Each scene shows the same named points in several views. A view is turned or mirrored, and shifted as a whole, has a little noise and may leave points out.

Scene 1
View 1
Q_575: [ 0.07  1.05 -0.35 -2.18  1.65 -0.25 -1.30 -0.12  3.12  0.29]
Q_446: [ 0.03  3.28  0.10 -1.44  2.20  2.39 -3.38 -1.34  1.50 -1.94]
Q_966: [ 1.98  0.78  0.59 -1.56  0.84  0.63 -1.89 -0.65  2.08 -2.06]
Q_474: [-2.03  0.76 -0.92  0.26 -1.16  0.40 -0.39 -2.25  2.27  0.92]
Q_799: [ 1.17  1.26  0.11 -1.35  0.91  0.94 -1.96 -0.94  2.21 -1.34]
Q_597: [-0.02  1.39 -0.64 -1.30  0.71  0.87 -2.40 -0.82  2.96 -0.79]
Q_143: [-0.56 -0.91 -1.51 -2.58  0.46 -2.23  0.38  1.02  5.18  2.70]
Q_923: [ 0.26  0.89 -0.35 -0.80  0.03  0.90 -1.91 -1.33  2.18 -1.19]
Q_307: [ 0.15  2.48  0.47 -1.48  1.98  1.40 -1.99 -1.40  1.19 -1.66]
Q_385: [ 1.08  2.22 -0.35 -1.74  1.94  2.09 -4.10 -0.34  2.62 -2.24]
Q_409: [-0.65  2.42 -0.31 -2.41  2.62  0.04 -0.79 -0.60  2.48  0.38]
Q_553: [-4.17  3.74 -1.33  0.91  0.34  3.58 -2.48 -3.19  1.08 -0.20]
View 2
Q_307: [ 1.81  1.18 -0.03  1.06  1.59 -3.57  1.40 -2.13  0.90  0.17]
Q_409: [ 1.09  1.46  0.89 -0.29  0.60 -3.12  1.11 -1.38  0.19  1.97]
Q_597: [ 1.06  2.48 -0.35  0.98  0.26 -2.90  0.69 -0.02  1.13  0.03]
Q_553: [ 1.78  0.13  1.73  4.34  1.22 -1.25  2.41 -0.32 -2.36 -1.53]
Q_474: [-1.32  0.97 -0.20  1.54 -0.33 -0.69  2.49  1.00  0.04  0.09]
Q_799: [ 0.93  2.02 -1.20  0.71  0.99 -3.06  1.05 -0.86  1.96  0.12]
Q_575: [ 0.27  2.24  0.05 -0.62 -0.06 -3.14  0.48 -0.24  1.05  1.75]
Q_923: [ 0.26  1.91 -1.04  1.24  0.74 -2.37  1.22 -0.14  1.46 -0.38]
Q_966: [ 0.93  2.34 -1.92  0.28  1.37 -3.60  0.75 -1.40  3.21 -0.03]
Q_143: [-2.19  2.88  0.35 -2.41 -2.36 -2.10  0.36  1.91  0.86  3.69]
View 3
Q_966: [ 1.11  2.39  0.11  2.19  0.29  0.44 -1.16  0.00  1.19 -4.44]
Q_446: [-0.25  2.78  2.63  3.30 -1.20 -1.21 -2.63 -0.81  0.93 -5.16]
Q_553: [ 1.09  3.86  2.01  2.67 -1.01 -4.88 -4.83 -0.34  2.09 -2.37]
Q_385: [ 0.17  2.86  1.55  3.60 -0.66 -0.10 -1.96 -1.74  0.16 -5.42]
Q_597: [ 0.81  2.94  0.52  2.34  0.49 -1.44 -2.56 -1.11  0.51 -3.22]
Q_307: [-0.17  2.47  2.11  2.11 -0.80 -1.10 -2.15  0.13  1.58 -4.17]
Q_409: [-1.19  2.13  2.13  0.51  0.14 -1.88 -2.00 -0.54  0.33 -2.21]
Q_575: [-0.29  2.26  0.51  0.62  1.09 -1.28 -1.80 -0.66 -0.22 -2.08]
Q_799: [ 0.89  2.58  0.44  2.01  0.39 -0.44 -1.87 -0.17  1.11 -3.82]
View 4
Q_597: [ 0.95  0.78  1.76  0.74  0.97 -1.97  1.62  1.03  1.10  0.92]
Q_409: [ 1.98  0.08 -0.25  2.47  1.29 -1.84  0.42 -1.55  0.16 -1.13]
Q_575: [ 1.49  1.34  0.21  1.38  1.57 -1.93  1.67 -0.13  1.37 -0.63]
Q_143: [ 0.79  2.86 -0.39  3.06  1.78 -1.68  4.17 -1.09  2.63 -3.16]
Q_385: [ 2.01  0.39  1.32 -1.69  1.15 -2.41  0.61  1.50  1.43  2.58]
Q_799: [ 0.99  1.08  0.60  1.03  1.48 -1.81  0.16  1.11  1.04  1.34]
Q_553: [ 2.17 -2.70  4.83  1.67 -0.98 -1.25  0.71  0.70 -2.55  1.12]
Q_966: [ 0.84  1.92  0.26  0.64  1.87 -1.98 -0.26  2.02  1.42  2.09]
Q_446: [ 2.15 -0.70  1.46 -0.90  0.90 -2.08 -0.45  0.95 -0.03  2.35]
Q_923: [ 0.49  0.97  1.50  1.83  0.99 -1.65  0.68  1.66  0.56  1.32]
Q_474: [ 0.37  0.80  2.54  4.07  0.09 -0.98  1.88  0.83 -0.59 -0.60]

Which points are out of place in each view (at most two, in the order of its rows)? Write - if all are in place.
view 1 -> -
view 2 -> -
view 3 -> Q_553
view 4 -> Q_409
